A landscape with many peaks, sampled at points; each row gives a point and its height.
A climber steps from a point to the highest of its 2 nearest points, and stops where none of them is higher. Distance is the straight distance between rows; heights are no part of it.
guges: [ 42  54  13  16  11 -48 -27  -4  45  -4  18  68  15 -25 -12 -35 -18  34
  33 -38  -4]  h=49.3
sesi: [-22  12  42 -37 -29   5 -40 -47 -20   7  33 -31  41   8   2  11   9  26
 -29 -37 -22]  h=36.1
Refod: [-15 -53  10 -47 -12  32 -10  -2  -8  44  21 -38  22  -1   4  52  35   2
 -33   2   4]  h=15.7
vivuz: [ 35 -13   3 -28  36   3  -8  34  28  55 -41 -25  45  -9 -24 -48   3  14
  31  -7  40]  h=63.2
sev: [  0  10 -22  41 -36  13  -6 -27  19 -19  -6 -27  -3  26  -8 -25 -30 -14
 -28 -14 -11]  h=50.2
nudi: [ 17   1  31   0  30 -13  21  27  -2   7  22   9  17  -4 -62 -54  37  15
  42  15  33]  h=38.7
Nafi: [ 10  26 -11  -3   7 -11 -26   8  -4  21  56  -2  32 -18 -28 -20  24   8
  43  44   9]  h=68.5
guz: [ 18  42  20  19   3 -42 -26  -3  -3 -16  28  17  57 -27 -30 -45 -20  45
  -8 -52   1]  h=49.1
Nenaf: [  6  15 -53  44 -16  13  -2  11  29  -5 -18   9 -24  11   0   1 -35   1
  -8   2 -14]  h=49.4
mupud: [-19 -50 -10 -17  13  15  38  18 -14 -21 -69  12 -37  -6  22 -10  22 -46
 -14  -5   1]  h=33.8
suvi: [-17  21  23  52  24  59  28  13  21  33 -27 -13  15  32 -40 -22   3  -1
  -3  27  17]  h=2.7
Botu: [ 30  10  28 -13 -30 -17 -13 -48  -2  -9 -15   2  15  -6   9 -39   0  -4
 -15   4 -13]  h=41.4
kipet: [ 29  28 -13 -23  11  -6 -25 -29  -5  67 -17   5  61 -35  43  -5 -12  -3
  -3  14   3]  h=51.9
vuko: [ 29  -9 -15  58 -31  37  -8  -5  22  -3 -53 -10  -7  26   4 -47 -10 -25
 -31 -24   4]  h=54.1
Mis: [ -8  14  -5  37 -31   3  26 -18 -17 -54 -22  -7 -13  16   4 -24 -50  12
 -36 -41 -28]  h=22.8
Lesu: [ 27  -3  -5 -44  17 -55 -40  20  10  23  56   8  26 -27  -2  19  25  -1
  46   0  16]  h=54.3
vef: [-51 -20 -52  57   8  45  18  40  25 -24 -27 -16 -55  29   4   9  -9 -30
 -19  11  -4]  h=30.0
dem: [ 40 -11 -45  -8 -52 -42 -10  -3  -1 -45 -15  11 -40 -29  33 -10 -21 -11
  15 -18 -12]  h=30.7
lus: [-15   5  12 -13 -25  31  30 -34 -32  14  26 -28 -27   8 -18  -7  22 -25
  -2  74   9]  h=9.5
kos: [ 10  -4 -25  15 -50 -13 -16   5  36 -36  35  -4 -70  35 -18  17 -18 -24
  27   4  -6]  h=50.6
lam: [-11 -41   0 -46  14  -1  19  36 -49  15  22 -20  25 -19  -2  31  30 -27
  25  24  24]  h=44.8
zoko: [-12 -14  17 -42 -31  21 -39 -39   5  38  61 -50  29  13   1  44  34  10
 -15  13  -2]  h=18.2
Taki: [  7   2 -68  26 -19  18 -23  42  70  -5  -5   5 -47  26   0  22 -23 -33
  11   2 -12]  h=52.0
kiloz: [-19 -13 -18  13 -31 -21  17  -1 -43 -64 -14  -1 -38  -7  18  -7 -29   0
 -14 -36 -22]  h=26.0
fug: [ -4 -36  11 -20 -18  14  24 -16   7  20  12 -34 -38  24 -27   8  50 -18
  14  67  15]  h=7.6
muli: [ -6  34 -38   5 -47 -46  16  -5   5 -40  34  18 -91   7   7  48 -33   4
  30  12 -39]  h=42.2
rus: [ 46  31  38  -1  24 -51  -6   4  31   5  16  66  26 -25 -33 -68  -2  13
  30  -3  18]  h=45.5
Mam: [ 27   4  11  -3  21  -2   1 -10  28  26 -65  43   6  -4  35  -7 -10 -15
  -2   0  -7]  h=61.3
kab: [  1 -32  26 -14  30 -12 -37   3  32 -22 -13  16  11   2  33  40  15  29
 -45 -60 -16]  h=24.3
Mal: [  0  17 -63  31 -59 -19  10   6   2 -35  35  -5 -88  15  -6  17 -41 -24
  26  14 -18]  h=45.6
pefog: [-24 -11   0  27  63  -7  11  46   5 -16 -37  34  -3  -2  18  33   2   4
   6   2   8]  h=4.4
kize: [ -2 -47  13  31   3  40  28  26  26 -26 -51 -11 -26  30 -17 -12  29 -28
 -17 -18  15]  h=30.2
fiva: [ 13 -20   4  -7  30  33 -17  22  20  58  -6 -48  48  19 -26 -19  12  10
  -3 -19  27]  h=60.4
Ninet: [-18  26  32 -21 -26 -12  21 -50 -48 -10  37 -10 -27  -1  -3  12  18 -10
  10  70  -7]  h=12.7
Nuraf: [ 31   2  12 -21  43 -13  -7   9  24  55 -45  27  36 -16  10 -33  -9  -1
  27   0  22]  h=66.6
Zipe: [  2  39  10   2 -35  23 -22 -40 -11  27  24 -23  13  13 -28 -72  29  -2
 -13  56   0]  h=30.1
linav: [-15  44 -43  42 -15   5  46  16 -24  -5   5  24 -35   5   5   2 -53 -24
  18  38  -4]  h=12.8
tago: [  4  30 -20  18  -6 -45  30   4 -14 -34  -5  59 -42 -13   9  12 -41   1
  34  13 -15]  h=41.5
nunu: [-17  34  -1  32   5 -11 -17  -6  -9 -11  44 -11  46   3 -24 -15 -22  39
  -4 -50   7]  h=45.4
Revap: [-24 -20 -16  -2  23 -10 -31  16   8 -33 -16  16 -12  -5  50  60  13  35
 -26 -42 -24]  h=23.0
Rup: [-37  -3 -47  31  22  30   4  37  23 -32 -20  18 -28  17  31  50  -7 -11
  -1  16  -3]  h=28.3
Tuki: [ 13 -19 -33  16 -14 -24  -2   9 -22 -33 -21  10 -14 -21  35 -11 -11 -10
  -3 -22   3]  h=28.8
gubo: [  7 -39  48   0 -23  34   5 -37  22  10  -6 -23 -14  20  -3  13  43 -10
 -32  14  14]  h=4.7
fatev: [-14 -52  34 -53 -28  33 -27 -24 -10  -2   0 -35  13  -8  15  53  23  16
 -50 -36  -7]  h=13.5
zaz: [-11 -43  21 -48  20  17  43  29 -35  17 -12 -20  -4  -7 -23  -7  36 -25
  15  38  31]  h=40.2
fakur: [ 11 -23  43  -1  10 -12  -4  -3  28 -30   6   7   4  16  -8  23  16  15
 -19 -48  11]  h=26.2
Fuzip: [-23  32  -2 -29 -29 -28 -13 -31 -33 -16  18 -27   2  -8  29  15 -21  19
   4 -15 -33]  h=21.0
nusib: [  4  22  -5 -49  -6 -48 -30  10 -24  13  78   6  22 -25 -26 -23  32   5
  38  23   4]  h=60.8
Fesem: [-59 -33 -41 -18   8  18 -30   1 -17 -39  -2 -16  -7 -11  61  62  13  31
 -38 -42 -18]  h=24.2
Bavuv: [  9  28  58 -23 -26  -7 -14 -55   4   4  23  -1  -1   6 -24 -55  28  11
 -14  32  -8]  h=35.0
gev: [ -9 -30  69 -30  37 -13  55   4 -35 -26 -10  20   6  -9 -16  21  22   5
  -9  -4  10]  h=14.4
Zeso: [ 19  24 -25  19 -21  39 -53 -20  41  53   5 -25  28  18  12   2   0  -8
 -21   8  -6]  h=57.5
lezez: [ 39 -21 -53  -2 -32 -54   3  28   3 -73   2  35 -77 -29   4   7 -21  -8
  30 -20  -3]  h=32.7
Pazo: [ 15 -50  -8  17 -14  36 -16  24  45 -32 -32 -20 -29  22 -10  -1  39 -27
 -46 -42   8]  h=29.4
Zapu: [ 58   2 -15  41  -9   1 -21  10  40  -5 -54  10   1   1  11 -44 -24 -11
 -23 -44   4]  h=56.3
zoluz: [-13 -49  34 -59 -22   9   9 -13 -48 -34   5  -1   9 -29  16  28  19  12
 -42 -43  -5]  h=11.0
dif: [  7 -27 -23 -48  10 -19 -17  19 -15  29  19 -14  30 -23   7  -7  25 -18
  23   7  15]  h=49.8
Lim: [  3  -1  61  -6  51 -13  33   4  -9  -4 -17  47  26   9 -14   7   2  17
  -2   6   9]  h=17.2
Vomi: [ -5 -63  30 -20  -5  25  15   0  20  -2  -8 -18 -51  15   0  36  57 -25
  -8  23  12]  h=6.1
bami: [ -4 -71  17 -32   2  23  44  23 -35 -11 -36 -16 -13 -11  13  -5  38 -33
 -17  11  15]  h=36.5
rebon: [-29  18 -61  31 -11  12  26  -4 -69   4   6 -48  18  -5  18 -20 -47 -21
 -23  11  -5]  h=17.8
gozud: [-43  46  44 -48  -7  -1 -45 -48 -19  10  31 -32  28   3  19  45  -8  45
   3 -31 -51]  h=30.3
Teg: [ 28  36  -8   9   9 -28  -9   1  -1  32  20  36  32 -30 -10 -40 -12  10
  46  29  12]  h=60.3
kazit: [ -6  17 -21   7  52 -32  30  17 -40  -6  12  36  16 -40  10  12 -24   5
  37   9   2]  h=7.3
Taf: [-27   4  35 -35 -25  20 -29 -39   5  21  64 -45 -23  25 -22  39  39  13
  -4  39  -6]  h=20.9
zale: [ 27  13 -29  -4  22  -6 -16  -9  17  26 -38  30  23 -37  47   0 -34  -1
   2   7  -8]  h=56.9
daza: [ -6 -14  11  12  65  11   7  38  50  26 -34  37   3   3   5  45   4   3
   3 -13   6]  h=3.6
pag: [-38  38  42 -24   0   8 -16 -34   4  12  60 -27   7  23 -12  38   2  25
  -1  11  -6]  h=24.6
gikel: [ -4  18   7   4 -27  17   3 -42 -59  11  20 -28  36 -18  -5 -62  16   3
 -22  28   6]  h=26.3
puz: [ 40  15  11 -17  -8 -14 -37 -42   2  27   2   0  57 -13  19 -44   4  11
 -14  -4   0]  h=46.7
vamu: [-47 -31 -42  14  10  37  -5  23   1 -19 -15  -8 -17  10  41  43   5  -5
 -35 -19  -1]  h=26.4
dos: [ -6  -3   5   2  17   4  15  28 -13  13   5 -20  12  10 -36 -35   9  -7
  25  26  30]  h=36.0
nim: [ -7  37 -41  33  14 -11  53  26 -48  13  -6  29  -8 -40  11   2 -44  -9
  47  31   5]  h=9.9
Gor: [-20  26  26 -45 -36 -27 -46 -37 -16   3  20 -23   3  12  22  21 -17  18
  24 -33 -69]  h=25.3
sez: [ 33 -17   4  20  21   9 -22  28  30   0 -28  -2  21  14  -4 -28   1  -7
  -8 -40  26]  h=58.2
zer: [ -1   6  17  28  25  36  24  29  39  11 -12  -1 -21  42 -52   8   5  -7
  23  26  24]  h=1.9
pibu: [-24  29 -55  44 -32  16  29  -3 -43 -20   9  -9 -15   3 -11 -24 -62 -16
 -17  14 -18]  h=15.5
mupom: [  9 -50  37   0  -5  21  -5   9  14 -38 -23 -20  -2  19  -5  -8  25   4
 -50 -62  -2]  h=28.1
pafir: [-14 -16  29  19   9  58  16 -11   3  26 -25 -29   6  35 -10   2   9  -6
 -28  20   2]  h=3.5
dafir: [  3  16   2 -22 -10 -25 -34 -22 -22  -1  42 -17  48 -16   0   3  -6  34
 -12 -50  -1]  h=41.3
Tiv: [ 39 -12 -47  16 -46   4 -29   8  68  -2  18  -7 -55  40  12   7  -3 -33
   7   4   6]  h=54.4
geva: [  1  -1  -3  22  11  37 -31   7  46  39 -12 -37  39  30 -11  -6  12   5
 -35 -24   4]  h=60.9
sevu: [ -4 -60  62 -53  -5  -8  42 -11 -57 -31   5  -1  16 -18 -10   2  28   3
 -24 -10  -6]  h=12.0
vofod: [-21   0  -7  12  83 -17  27  52  -8  10   0  45  15 -34   7  28  -3  12
  40 -12  14]  h=5.5
loto: [ -3  21  17  24  55  31   0  18  48  58 -40  13  19  15   1  36 -13  -3
   3  32   8]  h=2.9
Bogez: [-18  34 -10 -17 -27 -18  10 -34 -38  -4  40 -11  -1  -7  -2  -8  -9   0
  12  35  -7]  h=16.7
nobi: [ 36  21  25   8  25 -29  -1  17  48  14  23  36   9  -1 -70 -45  24  13
  47  23  24]  h=41.6
ver: [ 18  -3 -40  -1   7 -54  28  38 -14 -38   6  61 -64 -39  19  21 -28 -12
  48   7  -2]  h=35.9
ker: [-27  14 -27  23   3  11  35 -26 -75  -1 -35 -13  41 -17  30 -31 -42  -7
 -42  -7  -7]  h=20.6
zolar: [ -6   9   2  17   9  21  31 -35 -69  17 -25 -20  51  -9  -4 -46 -13   4
 -26  24   2]  h=23.3
kaluv: [-17 -37 -30  22   6  32  34  30  30 -25 -57   1 -64  22  16   5  28 -44
 -10  11  -5]  h=31.8
sube: [ -7  23  10  17  39  27  -1  30  52  59 -21   0   6  24 -42  12   0  11
  39  31  24]  h=2.2
nor: [ 27  45   5  12  19 -52 -22  -9   1  23  14  42  50 -33  12 -36 -33  29
  13 -24  -8]  h=53.6
liba: [-12  17  55   1  22  -3  17 -26  -4   5  21  10  16  10 -13  32   4  21
  11   5  -2]  h=20.5
Vil: [ -6  51 -22   4 -31 -44   9   3   4 -41  -5  50 -65   8  16  52 -56  28
  36  -3 -41]  h=49.5

Call two points neighbours if one is among the 2 nearest of the other. Go from one point of each pair to the other, from neighbour to neighbour, staying as high as possible. Name the lowest point that can't be avoided.
Tiv, Nafi: zer
geva, Vil: muli
Tiv, geva: Nenaf
Nuraf, geva: fiva

Write out the way that a climber takes from each point below.
sube: loto, daza, pefog, vofod, kazit, nim, linav, pibu, rebon, ker, zolar, gikel, Zipe, Bavuv, Botu, puz, kipet, zale, Mam, Nuraf
kiloz: Tuki, dem, lezez, ver, tago, Vil
suvi: pafir, gubo, Vomi, fug, lus, Ninet, Bogez, Fuzip, Gor, gozud, sesi, dafir, nunu, guz, nor
